Each row is a point on a landscape with many valleys, with its height.
A ball rolls from a point to whichever of its 3 nearest points has the largest drop for the distance, and stops where none of them is lower. Distance is the straight distance between rows; heights are no part of it.
K952 h=260: [104 134 139  77  47 126 132  49 132 187 149 172 138  99 150 128 162 137
 157 152 130]
K841 h=407: [158 162  96 129  67 135  89  58 116 126 154 111 131 121 133 120  86 135
 151 126 162]
K291 h=307: [ 77 121 147 158 188 152 129 171 123 140 133 102 119 132 134  97 181 101
 126 104  87]
K159 h=304: [118 151 136 142 100 125 148  98 144 181 140 148 138  69 119  59 153 102
 176 121 127]
K916 h=309: [108 131 141  89  73  96 143  73 142 183 144 177 138  99 133 124 165 124
 164 165 126]
K349 h=267: [118 120 162 113 152 120 160 149 104 143 100 116 154 140  99 170  99 150
 121 129  69]
K272 h=324: [108 137 129 174 110 140 130 130 161 154 133 107 110  76 102  59 181  93
 160 104 139]
K842 h=349: [105 143 163 157 126 109 162 126 148 179 135 121 134  78  88  67 160 108
 166 118 123]
K718 h=328: [ 92 127 169 146 193 154 153 193 108 155 121 109 129 141 118 116 183 107
 127  72  92]
K236 h=264: [111 127 176 117 146  77 197 161 102 199 139 150 175 121  99 119 147 118
 160 129  88]
K698 h=372: [ 94 120 140 120 201 163 180 183 113 171 123  90 119 175 126 108 206 115
 160  48 118]
K79 h=171: [114 135 132 174 114 144 105 113 161 133 114 102 116  86 102  97 151 106
 138 115 113]
K415 h=221: [160 140  97 156 117 121  99 107 148 105  97 105 132 124 110 123  93 138
 120 136 134]
K768 h=215: [ 91 135 136 176 157 137  93 150 155 118 128 106 108  99 107 104 158 101
 127 126 101]
K40 h=338: [107 115 196  94 162 103 164 132  84 167 110 150 156 133 110 149 113 142
 148 136  65]
K501 h=218: [141 126  82 163  99 168  59 108 167 101 115 101 101 101 122 113 119 134
 123 108 146]
K719 h=319: [ 99 135 127  56  35 153 113  49 100 171 183 151 142 106 149 118 150 145
 128 163 155]
K35 h=99: [127 121 137 136 181 139 108 158 132  91 102  93 135 134 103 141 110 142
  90 127 100]
K314 h=11: [171 105 103 100  83  71 163 123 123 112 126 178 101 170 145 175 113 140
 100 163 157]
K268 h=646: [136 121 104 128 202 162 104 203 143  62 110 110 127 147 146 154 104 142
  89 141 150]
K431 h=244: [ 89 123 113 173 159 148 105 147 156 142 132 100  85 106 114  81 189  86
 148 125 120]
K848 h=505: [169 125 104 156 154 127 126 156 144  79 105 121 125 136 132 131  90 137
  95 129 138]
K665 h=364: [103 113 150 110 196 183 124 186 123  88  97 107 132 156 127 158 131 139
  94 111 109]
K165 h=47: [102 113 154  84 143  69 161 125 109 157 133 145 144 154 111 164 123 139
 128 179  90]
K105 h=273: [113 147 136 181  91 169 107  97 160 133 129 115 112  63 113  59 163 103
 160  97 134]
K19 h=465: [182 125  93 151  91  87 123 103 126 103 145 169 110 154 164 142  79 132
 130 124 161]
K39 h=339: [ 89 124 137 143 193 132 155 180 115 152 139  89 113 145 115  90 205 104
 159  84 110]
K317 h=219: [101 128 169 148 173 126 140 168 119 137 119 121 130 110 102 101 143 114
 131 110  79]
K558 h=726: [149 132 125 128 186 158 133 184 132  80 113 100 146 162 132 163  82 141
  75 130 145]
K178 h=564: [137 121 150  86 149 100 197 165  80 101 117 145 149 189 148 193  72 159
 114 157 125]
K692 h=390: [103 122 134 104 192 200 116 191 130  74 103  97 141 156 134 178 118 152
  89 108 137]
K356 h=430: [194 113  71 178 142 142  82 146 163  73 128 136 105 129 176 122  85 137
  89 119 168]
K306 h=243: [122 137 133 123  83 115 112  74 146 144 118 138 125  99 111 122 115 123
 160 146 106]
K749 h=109: [122 117 201  94 166  97 210 178  78 206 121 144 162 141 112 127 155 125
 156  83  83]
K112 h=351: [137 136 115  88  31 115 125  84  91 141 191 142 128 151 173 138 145 136
  91 148 206]
K168 h=345: [185 128  75 161 116 135  86 126 144  92 115 125 124 124 140 137  87 131
 109 126 154]
K456 h=176: [114 119 171 134 173 130 131 158 130 112 108  99 146 124  98 135 121 126
 117 124  87]
K265 h=363: [186 124  90 152 126 101 132 125 137  92 111 135 128 135 117 139  84 141
 116 147 141]
K967 h=389: [102 129 174 108 179 188 131 172 124  93  98 100 163 156 126 163 127 148
 102  92  96]
K872 h=420: [145 143  98  92  61 132 111  63 101 127 162 130 126 121 145 126 111 131
 138 137 174]
K458 h=293: [119 147 131 115  73 136 122  52 132 161 137 147 142  84 130 102 137 118
 169 138 122]
K905 h=301: [ 75 119 163 137 201 172 139 171 124 121 116 109 126 143 131 144 157 127
 110  96  84]
K715 h=200: [161 114 108  96  55  76 144 110 128 133 138 163 103 144 151 173 136 137
  96 148 167]
K459 h=356: [183 128  70 190  94 150  62 132 141  90 150 114 118 140 177 118  82 140
 112  98 176]
K879 h=252: [ 83 117 131 139 194 180  91 161 136 103 107 100 108 137 122 117 163 116
 114 129  97]
K815 h=214: [102 123 188 118 178 133 146 167 112 139 105 113 155 139 115 147 121 133
 118  97  80]
K400 h=178: [128 133 140 142 131 113 129 111 144 141 106 132 130 109  94 114 114 130
 137 140  98]
K42 h=250: [ 82 125 125 175 168 125 123 153 154 144 135 102  96 112 110  76 198  90
 149 119 121]
K367 h=344: [182 121  80 125  69 101 114  78  95 111 164 155 103 162 185 140  99 129
 123 122 180]
K917 h=329: [107 147 117 177 104 187  90  98 161 147 142 110  86  76 121  67 176  96
 158  91 141]
K691 h=207: [130 143 140 158 105 132 118 105 155 145 123 121 125  71 110  89 144  99
 148 117 118]
K157 h=333: [ 72 124 142 112 207 193 106 181 132  97 108 108 124 164 125 162 148 133
 116  98 112]
K27 h=446: [154 125 121 110 152  76 168 147 103 110 114 147 137 172 128 165  85 143
 109 170 143]
K451 h=303: [102 144 142  92  67 131 145  52 121 178 161 164 138  89 137  95 161 123
 179 156 144]
K237 h=347: [147 112 126  78 106  68 143 109 131 138 112 150 118 144 114 172 131 144
 128 176 134]
K316 h=716: [142 124 150 121 181 151 152 177 107  82 103 113 149 161 134 168  77 157
  82 122 134]
K263 h=259: [102 126 166 127 137  85 156 127 122 159 120 144 148 120  87 129 123 121
 147 157  83]
K865 h=276: [ 87 126 151 144 196 152 109 175 134 105 117 101 120 138 119 131 152 114
 115 122 101]
K55 h=348: [156 145 106 128  64 138  99  61 144 130 143 119 131 104 122 109 101 137
 152 110 148]
K742 h=101: [143 120 113  73  49  90 133  84 131 137 146 149 115 141 137 159 141 139
 125 154 158]
K440 h=403: [ 77 118 111 132 225 166 153 174 125 164 143  94 107 187 145 100 184 103
 170  73 125]
K800 h=88: [131 139 100 150  87 187  51  83 146 118 137  92 110  76 138  87 129 116
 145 102 135]
K84 h=227: [115 136 160 131 162 104 140 139 119 135 116 139 148 121  96 135 118 127
 128 144  82]
K702 h=461: [155 124 106 116 116 102 135 106 135 117 113 127 132 142 108 142 100 141
 133 157 127]
K328 h=595: [142 113  88 155 149 134  88 148 170  84  98  90 106 123 114 119 121 134
 103 135 137]
K104 h=428: [101 133 164 117 102  82 170 101 142 194 146 173 162  97 102  93 161 114
 179 155 127]
K853 h=258: [104 125 183 138 162 110 153 185  97 159 120 115 151 116 105  98 156 110
 149  85  81]
K258 h=353: [141 122 129 120  34  89 102 101  83 125 196 168  99 152 202 155 125 127
  82 135 194]
K551 h=346: [179 122  92 145 122  85 155 125 118  95 134 170 108 168 151 158  83 145
 105 151 152]
K898 h=649: [161 138 153 118 177 129 191 177  88  81 131 150 159 178 150 195  59 155
 105 140 140]
K194 h=172: [129 132 127 146 139 124 104 139 137 108  98 102 135 112  94 130 115 130
 114 137  98]
K615 h=256: [113 141 154 143 109 102 129 105 147 164 123 149 139  84 101  86 132 118
 167 132  96]
K677 h=326: [150 117 121 103 129  57 182 156  95 106 129 165 126 171 137 175 100 156
  94 180 147]
K228 h=542: [155 128 127 124 170 100 177 157 108  92 109 147 151 162 123 166  66 149
  93 157 129]
K25 h=257: [123 147 124 139  76 167  87  71 134 144 137 116 128  84 120 100 111 122
 152 110 134]
K389 h=300: [158 113 112  92  36  87 129 101  94 139 165 165 108 140 182 152 140 130
  92 136 201]
K641 h=354: [182 143  79 154  91 147  79 101 138  95 127 109 117 116 137 120  86 125
 132 107 169]
K209 h=262: [126 125 132  85  75  89 141  76 138 148 116 161 140 118 112 153 145 129
 158 167 116]
K629 h=187: [133 122 123  68  57 104 127  65 135 157 147 149 125 114 130 137 156 142
 138 154 144]
K563 h=426: [175 135  76 158  74 126  98  99 106 103 179 151 114 154 179 129  78 127
 125 115 179]
K206 h=190: [111 106 112 134 188 160  86 175 138  88 110  90 119 139 115 135 126 137
  94 136 113]
K516 h=112: [138 122 121 160 129 141 106 123 162 117 107 112 127  93 106 118 115 122
 127 130 108]
K358 h=503: [168 129  96 122  86 111 119  90 147 122 122 123 133 130 115 143 109 130
 144 143 126]
K921 h=360: [ 98 147 141  55  65 166 130  62  98 202 193 175 144  88 163  88 179 132
 151 149 150]
K13 h=225: [168 112  91 104  72  95 132  90 119 131 141 146 119 140 149 147 108 139
 130 142 167]
K624 h=537: [166 131  87 161 175 146 103 170 154  66 107 125 108 140 157 118  86 134
  73 131 159]
K726 h=371: [105 127 154 105 110  76 158  91 145 184 139 170 154  98 110 128 170 121
 157 171  91]
K503 h=296: [176 131  77 171  95 167  57 108 140  98 142 106 110 110 157 112  89 126
 128 116 169]
K74 h=388: [ 81 122 142 123 216 179 172 183 122 145 115 101 118 179 147 122 189 109
 154  60 105]
K472 h=526: [118 130 116 110 202 185 114 214 126  61 113 113 130 173 168 178 103 151
  84 115 176]
K338 h=186: [129 125 138 114 133  93 151 122 125 131 110 135 151 135  98 145 102 134
 124 161  85]

For each start below, name the point where the ball stops.
K698 | K35
K472 | K35
K967 | K35
K624 | K516
K316 | K314
K898 | K314
K440 | K35

Call two points neighbours if one is among the 3 nearest of the other. Go from one point of each pair to the other, from neighbour to neighbour, staying as low as possible. Name the highest point that can't be avoided.
K749 and K165 | K853
K800 and K516 | K458
K742 and K314 | K715
K35 and K516 | K194
